A landscape with many peaks, sampled at points; each row gives a point and its height.
From any point a climber steps to the highest of the 2 points nearest to it. It stops when none of these is higher. Distance is the straight distance between rows; heights are no part of it.
k579 (h 2.75): [142  80 142 139 120 200 124 174  97  86 131 159 158 113 153 122 154 135
 133  78 112 117 126 154  88]
k183 (h 4.24): [ 98  76 134  95 109 204 110 142 122 142 142 133  89 113 174 130 124 132
 169 105  98 116 103 135 129]
k275 (h 2.12): [181 112 148 175 186 122 121  88 115  89 162  75 140 132 116 125 141 137
 131 127 147  59 121  99 161]
k592 (h 4.43): [145 190 142 137 155 104 120 111 117 121 165 141 170  99 132 141 150 147
  80 157  84 126 157  78 128]
k557 (h 5.86): [123 158 112 156 122 126 110  98 141 131 124 171 129  78  85 111 164 108
  86 139 167 159 114 110  80]
k46 (h 7.74): [124 128  97 105 148  97 134 107 158 148 137 185 131 102 129 122 135 157
  91 171  78 160 124 156  95]
k828 (h 6.29): [119 149 149 139 109 163  86 199 135 197 155 150 132 134  87 140 109 103
 148 103 156 175 131 151 100]
k348 (h 6.97): [168 144 129 157 144 186 109 138 118 123 160 134 118 114 127 161 144  99
 161 111 116 135 130 134 116]
k405 (h 4.60): [164 115 117 151 141  98 150  81 117 140 141 123 180 132 185 168  98 186
 167 129 145 116 161 158 172]
k354 (h 2.34): [157 131 139 150 164 145 158 104 139  63  87 126 161 105 169 135 185 174
 125 123  75 118 155 173 164]
k29 (h 1.74): [171 114 168 137 131 170 123  92 127 107 118  43 140 151 175 117 172 168
 171  78 139 153 124 133 157]
k764 (h 7.07): [122 157 105 147 130 149  73 134 150 120 133 151 104 160 106 152 126  64
 138 122 160 104 134 118  80]
k517 (h 5.37): [ 89 117 144 137 108  99 111 165 117 160 117 112  79 140  90 111 162  76
  67 146 163 155  65 133  92]
k283 (h 5.49): [103  74 137 164 110 141 105 163 132 140  96 129  86 176  85 137 130  91
  90 134 123 146  68 120 113]
k961 (h 2.47): [115 116 171 125  88 104 146 150 121 142 132 152 129 124 115 116  76 152
 126  97 143  85 149 127 177]
k518 (h 4.74): [111 150 150 137 151  99 130 139 183 148 101 113 130 164  80  92 136  99
  83 148 131 130 100  87 128]
k16 (h 3.85): [185  92 102 162 148 144 159 109 101  97 131 117 104  95 201 111 158 168
 174  78 142 167 177 196 163]
k888 (h 6.02): [159 141 121 114  96 106 127 102  67 106 112 131 162 144 167 212 106 153
 158 135  86 100 138 181 161]
k869 (h 6.96): [104 123 121 144 159 164 130 165 134 203 142  93  75  89  52  97 138  75
 120 123 165 163 116 108 159]
k989 (h 2.43): [102 168 167 104 118  80 135 122 149  77 120  88 128 129  84  75 128  78
  84 177 150 109 101 148  80]
k245 (h 3.10): [148  60 110 152 137 205 109 131  93  78 124 130 135 127 209 122 150 117
 157  86  95 131 126 193 106]
k394 (h 2.04): [171 123 170 148 130 149 147 100 125  71  99  58 157 133 190 129 186 205
 146  92  89 143 124 177 156]
k708 (h 4.79): [109 167 166 104  99 109 118 127 106 146 132 112 138  57  91 187 111 139
 134 184 153 128 112  94 131]
k428 (h 2.74): [162 145 126 127 162 121 158 128 164 117 116 160 200  96 170 155 137 165
 125 140  81 136 150 153 138]
k165 (h 6.18): [105 146 129  60 109  72 146 108  81 149 160  82 157 153  86 128  58 166
 124 175 111 112 152 125 164]
k317 (h 2.67): [111 151  97  60 108  76 135 165 134 152 116 148 200 173 170 134  88 137
  90 118  91 125 132 115 121]
k308 (h 7.13): [ 79 111 106 141 155 174  76  89 101 133 135 130  86 108  85 140 190  87
 136 161 168 133 108 120  94]
k191 (h 4.58): [ 44 134 121  80  96  77 112 124 134 184 134 107  86 152 130  50 127 129
 103 122 168 129  97 107 127]
k559 (h 5.44): [166 141 140 185 121 150 140 118 156 146 133 147 123  86 145 138  89 113
 183 121 150 135 170 158 170]
k512 (h 4.55): [130 177 127 113 144 113 112 120 117 118 147 148 220 171 102  98 126 144
  81 117 121  77 160  93 113]
k215 (h 5.70): [133 116 131 168 179 150 142 141 163 169 146 120  95 141  75  94 144 104
 107 118 140 134 122  80 154]
k137 (h 6.56): [107 166  97  96 141  66 175 142 179 147 125 157 151 131 149 137 114 147
  82 140  66 132 113 175 131]
k169 (h 2.94): [153  91 159 145 125 152 157 156  97 147 134 137 116 137 104 116 109 133
 143 111 178 126 156 130 177]
k484 (h 4.97): [ 98 152 127  60  90 160  93 137 151 128 123 134 110  95 173 142 124 117
 162 110 111  97 119 109 125]
k525 (h 2.42): [120  72 108 155 100 222 114 162  87  84 140 147 141  57 158 124 146 120
 150  89 136 165 143 141 102]
k427 (h 6.84): [ 76 140 155 150 134 104 159 141 129 149 154 138  96 149  93 158 164 110
 100 179 147 174 135 121  94]
k204 (h 2.87): [146 173 124  99 121 128 147  94  99 101 118  77 158 153 161 174 129 153
 165 139 111 113 145  88 171]
k315 (h 1.77): [101  95 164 118 127 166 106 157 121  99 153 106 118  97 106 114 126  97
 160 143 152 104 139 134  83]
k448 (h 4.71): [129 140 113 149 157 114 131 117 160 144 129 131  83 135  76 138 147 162
 106 134  99 126 121  82 166]
k221 (h 6.81): [122 111  90 165 144 102  94 113 144 152 146 185 102 121 122 148 131 144
 115 148 111 136 151 153  90]
k327 (h 3.83): [161  81  91 182 150 137 181 133 105 115 121 174 137 185 164 155 150 145
 141  80 149 139 174 167 135]
k897 (h 3.32): [131 100 137 144 181 123 118 115 154  94 137 143 157 131 121 118 152 124
  87 136 100  61  95  78 100]
k823 (h 3.95): [139 161 133 132 167 138 101  96 117 173 129 115 134 136  88 148 149 168
 132 139 107 161 133  56 184]
k963 (h 2.73): [101 147 126 141  85  82 152 149 178 103 124 135  96 117 101 114  82 155
 125  98 170  84 141 130 134]
k147 (h 8.10): [115 134 164 112 125 158 137 163 153 145 152 137 140  94 133 126 110 168
 160 115  88 144 162 164 127]
k218 (h 1.17): [158 104 127  90 127 112 135 180 124 106  92 161 141 179 189 149 120 136
 135  88  89  89 160 132 148]
k30 (h 4.37): [121 101 112 154 101 106 180 115 134  99 118 157  77 137  81 139 112 144
 112 108 107  85 134 187 135]
k730 (h 1.10): [171  78 104 201 139 216 115 112 121 118 119  43 138  99 154  95 151 135
 156  81 156 221 125 122 162]
k857 (h 8.38): [102 121  92 161 136 211 116 156 125 172 146 114  81  89  74 127 140  97
 115 100 119 183  89  97 142]
k632 (h 3.39): [138  84 133 155 110 156 176 143 110 118 105 179 119 152 126 122 144 150
 121  96 154 150 165 122 136]
k133 (h 2.82): [166  72 117 143 161 146 149 116 158  78  91 131 112 116 113  98 132 113
 101 125 122  94  93  80 113]
k688 (h 1.57): [127  94 128 114 133  89 138 162 155 126 112 154 117 151 162 125 118 140
 111 120 114 116 154 121 119]
k480 (h 4.92): [164 130 153 144 156 145 150 100 126 168 141 106 121  81  92 118  85  96
 185 149 177 135 154 147 190]
k473 (h 5.38): [164 170 158 138 117  93 154 124 131 166 142 125 140  81 112 160  96 142
 141 175 135 152 154 102 159]
k231 (h 4.22): [173 106 100 181 140 116 155  91 107 111 122 130 129 142 207 171 160 178
 158  98 149 155 142 154 148]
k502 (h 7.72): [114 131  95 158 154 193  86 113 105 108 151 130 118 146 109 166 162  60
 164 149 177 123 137 139  69]
k986 (h 3.46): [181  70  89 166 138 182 131 104 117  80 119  88 128 100 221  93 166 142
 144  80  97 181 147 231 130]
k270 (h 2.93): [145 192 133 115 121  76 158 116 169  69  95 124 158 141  81 100 112 110
 102 152 141  87 148 155  81]
k361 (h 0.82): [183  51 112 170 174 197 137 114 102 121  96 100 120 104 165 103 165 112
 138 120 144 201 119  92 154]
k372 (h 0.85): [158  90 133  92 128 152 120 123 100 122 100 150 145 183 183 142 139 142
 142 114  77 116 108 102 138]
k839 (h 3.34): [139 157 139 133 141 137 160  90 128 143 135 117 146 143 147 146 148 182
 139 160  92 143 162 106 186]
k449 (h 2.44): [184  58 153 156 180 151 107 117 110  99 106  98 120 142 112 117 137 129
 127 138 125  96 104  74 149]
k611 (h 3.84): [140 141 158 145 147 104 139 123 128  89 144 140 148 122 153 133 161 127
  56 143  67  70 128 100 130]
k977 (h 7.08): [116 176 152  82 130 123 124 188 143 114 145 142 161 110 152 118 137 175
 126  95  72 108 181 136 132]
k501 (h 7.81): [108 113 146 173 179 140 145 144  92 166 161 112 106 111  65 170 180 106
 118 166 161 164 127  95 127]
k461 (h 6.04): [ 70 122 150 108  93 105 147 148 115 155 137 136  67 154 152 144 150 106
 131 169 131 160 155 127 128]
k561 (h 3.36): [120 179 100  77 100  65 153 160 139 155 108  88 176 178 164  93  62 113
  75 124 128 121  94  70 114]
k289 (h 5.30): [ 51 135 125  99  97  85  95 143 120 142 148 137  66 160 149  90 143 111
  99 123 145 134 153 106 111]
k342 (h 5.59): [137 156 152 130 100 166 109 118 164 103  97 138 116 134 118 128 128  71
 141 115  94  76 117 152 135]
k617 (h 4.06): [100 159 152 106 120  64 159 155 156 158 112  80 155 192 116  95 111 107
  57 152 144 133  72  93 131]
k65 (h 6.10): [119 131 149 135 118  53  77 147 110 166 113 128 116  88 102  85 122  99
  82 162 174 163  41 137  80]
k728 (h 5.02): [207 115 136 169 147 140 129 112 129 143 118 116 155 109 155 146  83 162
 205 108 173 130 153 142 176]
k424 (h 2.01): [103 125 183  89 106 108 154 153 116  95 147 112 133 121 115 105 123  91
 107 164 154  87 120 130  92]
k76 (h 0.56): [169 107 139  88 132 160 130  77  98 120 103  83 157 156 195 152 148 161
 159 117  75 113  66 145 164]
k362 (h 3.40): [133 162 132 109 128 116 171  89 132  97 104 123 194 156  95 127 126 121
 126 173 130 106 152 129 124]
k619 (h 6.82): [119 163 123 117 122  11 127 165 138 108 110 104 163 178 158  80  91 155
  88 161 144 161  90 131  82]
k736 (h 2.07): [ 82 107 113  72 111 102 130 144 144 158 126 184 138 167 185 100 120 136
 111  96  94 117 110 131 123]
k766 (h 6.38): [139  89 120 190 157 124  84 104 101 177 145 151 102 147 135 170 111 138
 158 167 135 166 138 149 122]
k220 (h 1.41): [160  90 160 167 124 183 119 107 110 112 133   7 136 126 152  89 173 125
 163  78 182 190 139 162 139]
k197 (h 6.16): [163 181 111  86 108  65 154 119 115 153 131 124 152 108 129 169  59 108
 116 170 115 139 125  90 147]
k844 (h 3.66): [ 86 133 131  87 123 113 138 139 152 200 146 113  84 145  85  92 111 125
 120 116 115 136  92 107 153]
k948 (h 6.09): [106 209 129 102 127  95 141 141 141 120 141 133 173 139 123 145 115 157
  97 137  51 118 174 166 143]
k132 (h 5.93): [152 150 123 167 115 122 145 110 156 125 128 160 125  92 109 170 103  96
 156 157 140  95 139 176 132]
k269 (h 7.16): [ 99 168 164 131 109 130 127 182 141 154 165 138 116 105  98 112 131 138
 139 121 139 169 158 149 116]
k375 (h 5.14): [111 184 136 144 154 108 138 114 162 152 146 164 152  95 102 112 159 130
  88 155 138 150 154  81 110]
k284 (h 6.50): [ 77 116  91 137 108 141  82 104  85 140 128 167  98 100  88 101 174  86
  92 127 164 151 105 118  73]
k280 (h 7.12): [131 133 139  90 126  78 105 115 111 169 142 104 140 144 123 162  55 119
 147 182  87 124 123 132 170]
k89 (h 7.41): [106 156 132 120 109  35 120 104 138 134 124 128 149 141 153  51 105 119
  76 167 173 142  81 138  86]
k452 (h 6.24): [111 161 124 106  99 127  70 120 160  94  86 121  78 109  85 119 113  94
 147 139 124  87 108 122 110]
k33 (h 6.77): [105 164 130 109  98  50 121 114 120 142 114 134 158 100 115  87 131 156
  74 160 160 158  23 113  79]
k541 (h 4.17): [108 124 148 114 160 117 153 130 178 157 146 112 117 112  85  97  83 101
 151 162 160 116 155 128 151]
k295 (h 3.54): [ 94  83 116  59 120 146 122 134 138 159 142 125  84 139 128  87 109 110
 152 112  99 116  96 157 126]
k850 (h 1.93): [135 130  67  84 127 131 143  99 104  92 137 160 100 113 146 158 154 151
 155  84 133  83 124  98 112]
k701 (h 5.60): [133 117 117 110  87 112 162 106 119 123  75 160 144 144 133 182  93 159
 148 131 100 105 129 151 155]
k738 (h 5.05): [133 128 105 152 114 124 185 131 138 100 123 170 118 134 111 185 124 185
 141 110 110 123 159 166 157]
k368 (h 1.14): [ 89  66 111 132  87 163  69 160 117  88 100 134  77 130 132  94 141 106
 112  94 136 125 123  98  86]
k211 (h 6.40): [185 121 141 153 150 155 142 109 129  80 142 118 140  84 140 159 124  97
 167 139 155 112 136 164 110]
k509 (h 3.58): [135 112 112 143 106 126 168 167 142 104 144 142  86 128 107 112 108  94
  94  94 129 117 110 159  98]
k724 (h 5.26): [117 157 125  70 140 107 100 107  92 146 156 110 187 182 102 103  85 138
 102 139 107  87 164  92 159]
k180 (h 1.50): [117  97  89  95 108 135  83 114  98  86 113 149  62 137 143 132 129 124
 148 118 136  88 142  98 107]
k371 (h 3.94): [ 92 171 108  92 105 121 157 112 138 123 123 160 208 164 114 131 124 122
  85 120 135  85 131 132 107]
k77 (h 6.99): [109 111 133 158 154 133  77 142 105 178 126 143 114 134  69 181 135 114
 137 170 165 175 108 115 114]
k678 (h 2.13): [110 110 146  93 128 213 115 138  97  99 135 125 146  76 144 121 153 123
 189 121 150 155 151 150  90]
k785 (h 5.62): [102 178 117  97  95 115  84 123 149 106 119 146 129  94 114 140 119 140
 159 107 144  82 137 110 110]
k171 (h 7.11): [134 138  77 127 123 218 120 144 117 141 156 142  85 126 107 147 156  72
 159  96 128 169 110 119 115]
k540 (h 6.47): [158 119 154 121 114 112  96 110  82 163 141 134 145 139 167 181 103 139
 156 165  79 134 107 141 154]
k868 (h 6.27): [ 95 112  83 169 126 170  95 152 178 142 115 137  93 168 109 153 118  80
 130 104 121 128  94 121  89]
k112 (h 3.35): [105 147 139 121 109  98 132 157 185 143 125 111  98 100 108  54  74 133
 131 116 188 133 140 127 122]
k256 (h 2.41): [153 126  79  91 134 121 128  92 116  90 114 118 111 148 174 156 137 171
 175  96 122  87 154  92 172]

Where does a climber stop that starts at each point below?
k361 | k502
k424 | k280
k275 | k502
k372 | k857
k180 | k857
k963 | k857

Call two points neighbours if one is among the 2 nearest of the other. Go from one point of each pair to the other, from neighbour to neighbour, staying as high as possible. Name the lowest point that can't be avoided.
k89, k502 | k517
k501, k452 | k295
k147, k501 | k828
k46, k501 | k766
